A landscape with many valleys, sampled at points; each row gives a point and its height.
From any point a ball rolls to the lowest of the 3 points nearest to it. It stops when none of these is lower. Distance is the straight distance between rows; heights are no part of it.
nas: -14 5 -36 -35 37 17 -18 9 -21 -36 -13 -3 4 46 -23 21 35 9 29 -9 35  height 48.2
musat: -21 -12 -24 -27 -7 -5 -36 -10 -20 -19 -8 13 -13 4 -23 52 -30 9 21 40 -5  height 38.1
buga: 22 -15 -3 25 20 -6 20 7 46 19 35 -16 7 0 29 -54 31 13 -21 -35 -30  height 79.6
bol: 7 18 -50 28 6 -10 -20 -24 -20 2 15 9 -6 50 12 -37 -51 -10 -13 19 1  height 79.7
vap: -4 -28 -29 -7 12 -23 -3 7 4 5 22 -3 1 23 -45 40 -44 25 10 41 -18  height 42.2
lugil: 10 -16 42 31 -10 7 22 15 51 13 -10 -36 11 -29 1 -45 64 4 -27 -32 -35  height 41.2
kat: -41 -1 37 -48 21 36 -3 12 -19 -1 -47 17 -12 -41 39 79 36 -1 27 -35 41  height 48.4
Bube: -14 -13 9 13 -7 -35 15 28 45 -18 5 -19 6 -11 -37 1 22 8 -22 27 -35  height 48.6
gim: 46 8 -38 -25 -2 34 4 -25 -37 0 26 11 14 63 -47 33 -43 3 38 32 46  height 42.4
Vuvu: -8 -3 -19 1 1 -6 -21 4 6 -12 2 11 -4 15 -5 -25 -2 -5 -9 9 -7  height 60.7
Siror: 2 -16 25 29 -17 -23 9 -36 21 44 7 8 -9 -46 33 -3 -49 0 -25 -10 -12  height 24.0
fir: -6 -47 32 -34 28 35 23 1 -7 11 -21 53 4 -2 33 54 -24 34 37 -45 19  height 45.7
Met: -26 -12 19 15 3 21 -9 -9 6 3 -27 28 1 -10 39 3 5 -27 0 -38 21  height 43.2
nama: 20 6 7 44 -11 -33 12 -44 26 37 36 -26 7 -53 70 -44 -32 -20 -52 -47 -14  height 24.5
dod: -25 -9 -18 -56 25 14 -20 16 -12 -32 -21 0 2 18 -23 49 1 9 37 13 7  height 23.3
votif: -4 0 -23 22 -1 -17 -13 47 35 -29 16 -14 3 20 -7 -51 37 10 -18 17 -46  height 59.8
Lese: 8 38 -48 42 -3 -54 -32 17 -11 6 52 -9 -1 34 8 -50 -20 -17 -37 45 -48  height 16.6
Biveb: 3 -44 -4 -15 17 4 8 3 0 0 -7 35 -2 13 -8 34 -21 42 25 -5 14  height 43.7
gegi: -13 12 29 23 -29 -39 5 -21 19 21 -6 -18 4 -68 0 7 -14 -7 -37 32 -37  height 31.4
Tapen: -39 -29 34 -52 10 23 19 27 9 -4 -41 10 3 -16 2 69 28 20 30 -37 21  height 50.8
tagad: 1 -27 -5 17 6 -28 -25 1 15 2 15 8 1 10 -15 5 -12 9 -10 15 -30  height 52.0
kunu: 31 -2 28 26 -6 -33 20 -30 23 42 21 -42 21 -70 40 -10 1 -6 -49 -43 -48  height 31.3
zumu: 16 -2 -45 11 -3 -60 -3 20 2 -8 53 -19 10 39 -37 0 -17 25 -29 53 -62  height 41.1
zuv: -18 0 65 0 -31 33 19 -9 -2 8 -51 13 -4 -64 20 23 -2 1 9 -17 21  height 47.1
Migam: -43 -12 48 -30 -25 32 15 5 -6 -3 -51 10 -9 -55 0 65 15 -4 18 -11 21  height 48.1
ter: 24 8 81 21 -42 0 38 -13 -3 29 -36 -25 -4 -89 13 -25 3 -5 -33 -21 -15  height 22.6
musek: -47 53 1 16 -35 -26 -16 51 6 -44 -8 -31 -12 -8 -31 -36 53 -42 -14 58 -38  height 40.2
nagu: -36 42 18 0 -61 -35 10 22 3 -45 -26 -46 -10 -61 -59 4 46 -26 2 55 -11  height 42.1
Nodez: -2 -60 39 -19 -1 16 17 1 -6 39 -4 57 -3 -33 31 63 -57 45 23 -27 12  height 46.1
mefi: -13 -3 39 11 -38 -11 2 -12 17 -2 -23 -6 -1 -67 2 -2 4 -9 -7 5 -6  height 35.9
vosul: 38 -20 -32 -11 11 1 1 -20 -30 18 24 14 16 32 -26 25 -56 30 14 20 14  height 44.9
dila: -29 21 -4 15 5 24 -20 7 9 -28 -11 14 -17 -4 25 -48 34 -46 -4 -16 22  height 50.2
Biga: 51 -1 -52 17 22 -31 -5 21 8 -1 76 -7 26 31 -6 -50 20 11 -15 8 -32  height 65.1
Vepek: -23 -7 53 -11 -2 51 21 4 4 -1 -53 23 -5 -21 39 18 41 -11 19 -47 25  height 45.9
Lufo: -20 -16 32 -21 24 53 6 -3 9 7 -31 42 1 19 52 8 42 17 20 -66 34  height 47.8
befe: 69 -6 -11 -1 18 32 32 -30 -33 15 34 31 17 56 -2 -12 -43 10 31 -24 54  height 68.4
Dukun: 27 -14 -36 -47 6 20 -13 6 -49 -7 12 -1 14 47 -52 71 -47 36 39 43 23  height 40.8
tomep: -14 -29 26 -22 10 27 32 2 10 4 -33 39 -1 3 32 26 13 22 33 -54 9  height 46.8
kunuf: 12 -28 43 20 -1 2 30 -7 44 35 -16 4 -1 -13 26 -25 21 11 -10 -60 -25  height 17.0
Buki: 10 -15 42 38 -4 26 36 4 39 21 -5 7 -1 -5 37 -47 45 13 -4 -69 -8  height 19.6
naten: 39 -3 82 9 -23 -7 42 -1 19 24 -29 -67 -1 -75 -24 9 27 22 -35 -30 -43  height 33.1
Kalun: 35 11 -49 11 19 19 -6 14 -28 -21 28 -6 10 84 -41 -33 -5 -8 14 40 16  height 57.8
bivop: 31 41 -55 31 -14 3 -8 -12 -49 13 48 1 0 72 -5 -59 -53 -31 -15 49 21  height 85.6
levin: -8 48 -56 -34 8 20 -31 -14 -52 -9 15 -14 -12 60 -16 14 -15 -33 35 48 29  height 67.9
Musus: -48 10 -5 -45 13 27 -28 13 -15 -20 -29 2 -21 -22 5 71 37 -15 20 -3 25  height 60.0
tagu: 26 -12 -29 19 4 -58 -8 -12 26 20 49 -27 26 -16 5 1 -8 14 -40 6 -58  height 47.3
lukuf: -4 26 50 7 -53 -12 31 22 6 -29 -36 -55 -9 -77 -60 2 32 -1 -14 36 -22  height 50.1
dudo: -6 -21 0 3 6 11 -11 -15 15 -6 -10 29 2 8 6 -9 -19 6 4 -23 10  height 37.4
mezot: -2 -5 -1 35 9 -11 -8 -17 11 21 7 14 -2 -6 42 -49 -35 -17 -35 -16 -2  height 28.0
tiza: -14 -35 34 -3 -20 -16 15 10 23 5 -22 -2 -8 -23 -8 30 1 21 -2 16 -26  height 43.4
poma: 1 -7 -27 -1 2 11 -21 -17 -25 12 6 37 -3 35 -10 22 -59 -2 12 18 13  height 43.5
Rike: 39 -18 -6 20 23 -39 19 -30 22 43 47 5 30 -15 49 -27 -24 23 -20 -43 -17  height 76.8
Fipi: 0 -18 -2 7 14 16 9 14 36 -16 -1 2 8 18 4 -41 51 10 8 -27 -4  height 67.6
Fikos: 37 17 -35 -8 17 47 -4 -29 -46 1 18 17 -2 59 12 -29 -22 -17 11 -27 64  height 65.7
Zozag: -17 -36 16 6 6 -33 2 -10 30 19 -10 9 4 -28 -7 52 -37 25 1 9 -20  height 47.0
fikul: -8 -24 -1 25 -5 -13 -17 -31 4 16 0 27 0 -9 22 -7 -40 -8 -18 2 -4  height 29.2
siseb: -44 31 -35 -65 40 3 -43 13 -41 -18 -17 -29 -30 -1 -7 83 33 -8 28 22 25  height 73.6
Vavup: -37 21 1 22 -13 -17 -20 12 12 -31 1 -4 -7 -11 -1 -25 24 -32 -16 25 -15  height 50.6
Mus: 8 8 65 17 -22 22 32 5 37 15 -48 -2 -11 -42 6 -28 31 -6 -9 -33 6  height 29.3
sovus: 52 -17 -34 23 21 -4 16 -34 -9 27 43 25 8 36 18 -40 -59 10 -15 -4 21  height 72.1
koro: 44 -25 -4 27 30 0 18 -36 -11 29 23 31 3 29 48 -44 -51 18 -16 -58 29  height 74.6
rorad: -3 -1 -6 -20 32 36 -8 -1 4 -14 -5 32 1 31 14 -19 13 -6 23 -40 39  height 46.9
ralis: -40 25 -2 12 -30 -21 5 47 19 -52 -11 -38 -1 -10 -41 -6 41 -5 -3 30 -22  height 13.5
Magap: -12 33 10 44 -34 -35 -4 8 23 0 7 -24 -3 -42 6 -33 12 -23 -38 27 -32  height 13.8
tufiv: -5 53 -53 -61 48 17 -37 5 -62 -11 5 -31 -5 55 -37 41 29 -30 36 11 36  height 76.7
gagel: -39 -5 33 -32 -2 36 -4 4 -21 9 -34 50 -12 -45 52 52 -25 -2 22 -51 35  height 46.5
sep: -29 -32 23 -2 -20 16 2 -28 -10 32 -21 40 -18 -39 44 36 -49 1 12 -29 33  height 46.2
Rigi: 12 20 -53 -17 22 9 -19 45 -8 -40 25 -21 6 75 -38 -40 36 5 23 24 1  height 51.1
Big: 40 24 -64 45 10 -29 -19 8 -5 11 73 -11 14 29 18 -75 -13 -11 -34 9 -29  height 43.1
Gilek: -28 10 -17 -47 12 26 -41 -6 -41 -9 -22 15 -24 -14 11 83 -4 -5 24 8 31  height 67.5
zum: 15 25 56 34 -27 18 23 1 10 -2 -34 -37 0 -65 5 -67 58 -12 -27 -14 -16  height 35.8
zagud: 5 6 -26 -28 17 33 -28 -18 -34 -8 3 12 -6 43 3 22 -10 -19 38 6 35  height 55.2
Gori: 8 -16 47 11 -11 -31 26 3 45 21 12 -35 15 -43 -4 -6 30 20 -27 -7 -39  height 63.4
Rim: -5 15 -34 25 -11 -52 -22 47 27 -15 28 -24 -4 23 -21 -32 27 -2 -25 52 -49  height 32.8
Pizo: 28 11 -35 -1 -5 -21 -9 -18 -34 13 26 5 11 64 -36 4 -56 7 9 63 2  height 47.5
feb: -19 13 -56 -31 19 0 -28 15 -22 -26 14 -23 4 44 -45 30 4 8 25 45 5  height 42.3
Vuzop: -15 22 49 10 -38 -1 18 -7 12 -20 -41 -20 -12 -56 -10 -17 33 -21 -11 12 3  height 44.0
faber: 14 -13 -9 20 1 -46 -4 -3 32 14 26 -1 25 -2 8 -17 2 6 -27 10 -44  height 57.9
zun: 54 -26 2 15 29 13 38 -12 1 18 25 56 0 34 46 -41 -18 33 18 -69 41  height 75.2
vasa: 0 2 -25 16 -5 -35 -12 -17 -1 0 14 10 0 10 -16 2 -42 -3 -18 52 -31  height 46.0
sef: -43 6 17 -3 -23 -1 -5 6 14 -25 -34 -13 -14 -30 -22 20 18 -29 0 32 -11  height 58.5
pumil: -6 3 -55 -73 30 10 -7 14 -38 -25 -6 -18 -1 39 -53 83 13 16 43 20 26  height 38.0
befis: -48 15 -28 -12 -15 -38 -28 32 15 -39 -12 -28 -15 7 -56 25 4 -6 0 61 -41  height 41.9
ras: -20 39 -30 -10 5 24 -45 11 -37 -37 8 -2 -16 52 -6 -35 12 -45 4 15 10  height 80.5
tilun: 9 3 -23 -12 27 40 -3 14 -4 -30 11 16 4 52 13 -37 42 -4 20 -19 25  height 54.3
medu: 6 -12 38 38 -7 -21 17 -15 34 37 -1 8 -5 -37 53 -37 -6 -6 -40 -44 -8  height 21.1
Zavet: 42 39 -47 -23 -1 33 13 -22 -49 9 35 -19 33 81 -33 -17 -11 -32 36 28 66  height 47.4
gutov: 18 24 105 -5 -34 20 39 -3 -18 0 -74 -33 -25 -88 -34 4 17 14 -3 -19 9  height 14.4

Call two points neighbours if one is among the 3 nearest of the other. Go from one point of each pair to the other, from neighbour to neighbour, staying as low as possible. Name the highest point that can't be avoided.
Magap and ralis: Bube
Magap and kunuf: gegi
kunuf and gutov: Mus

For each start below, name the point where the ball stops.
gagel: kunuf
Migam: Magap
Tapen: kunuf
dila: kunuf
Zavet: dod
tilun: kunuf
vosul: dod
bivop: dod
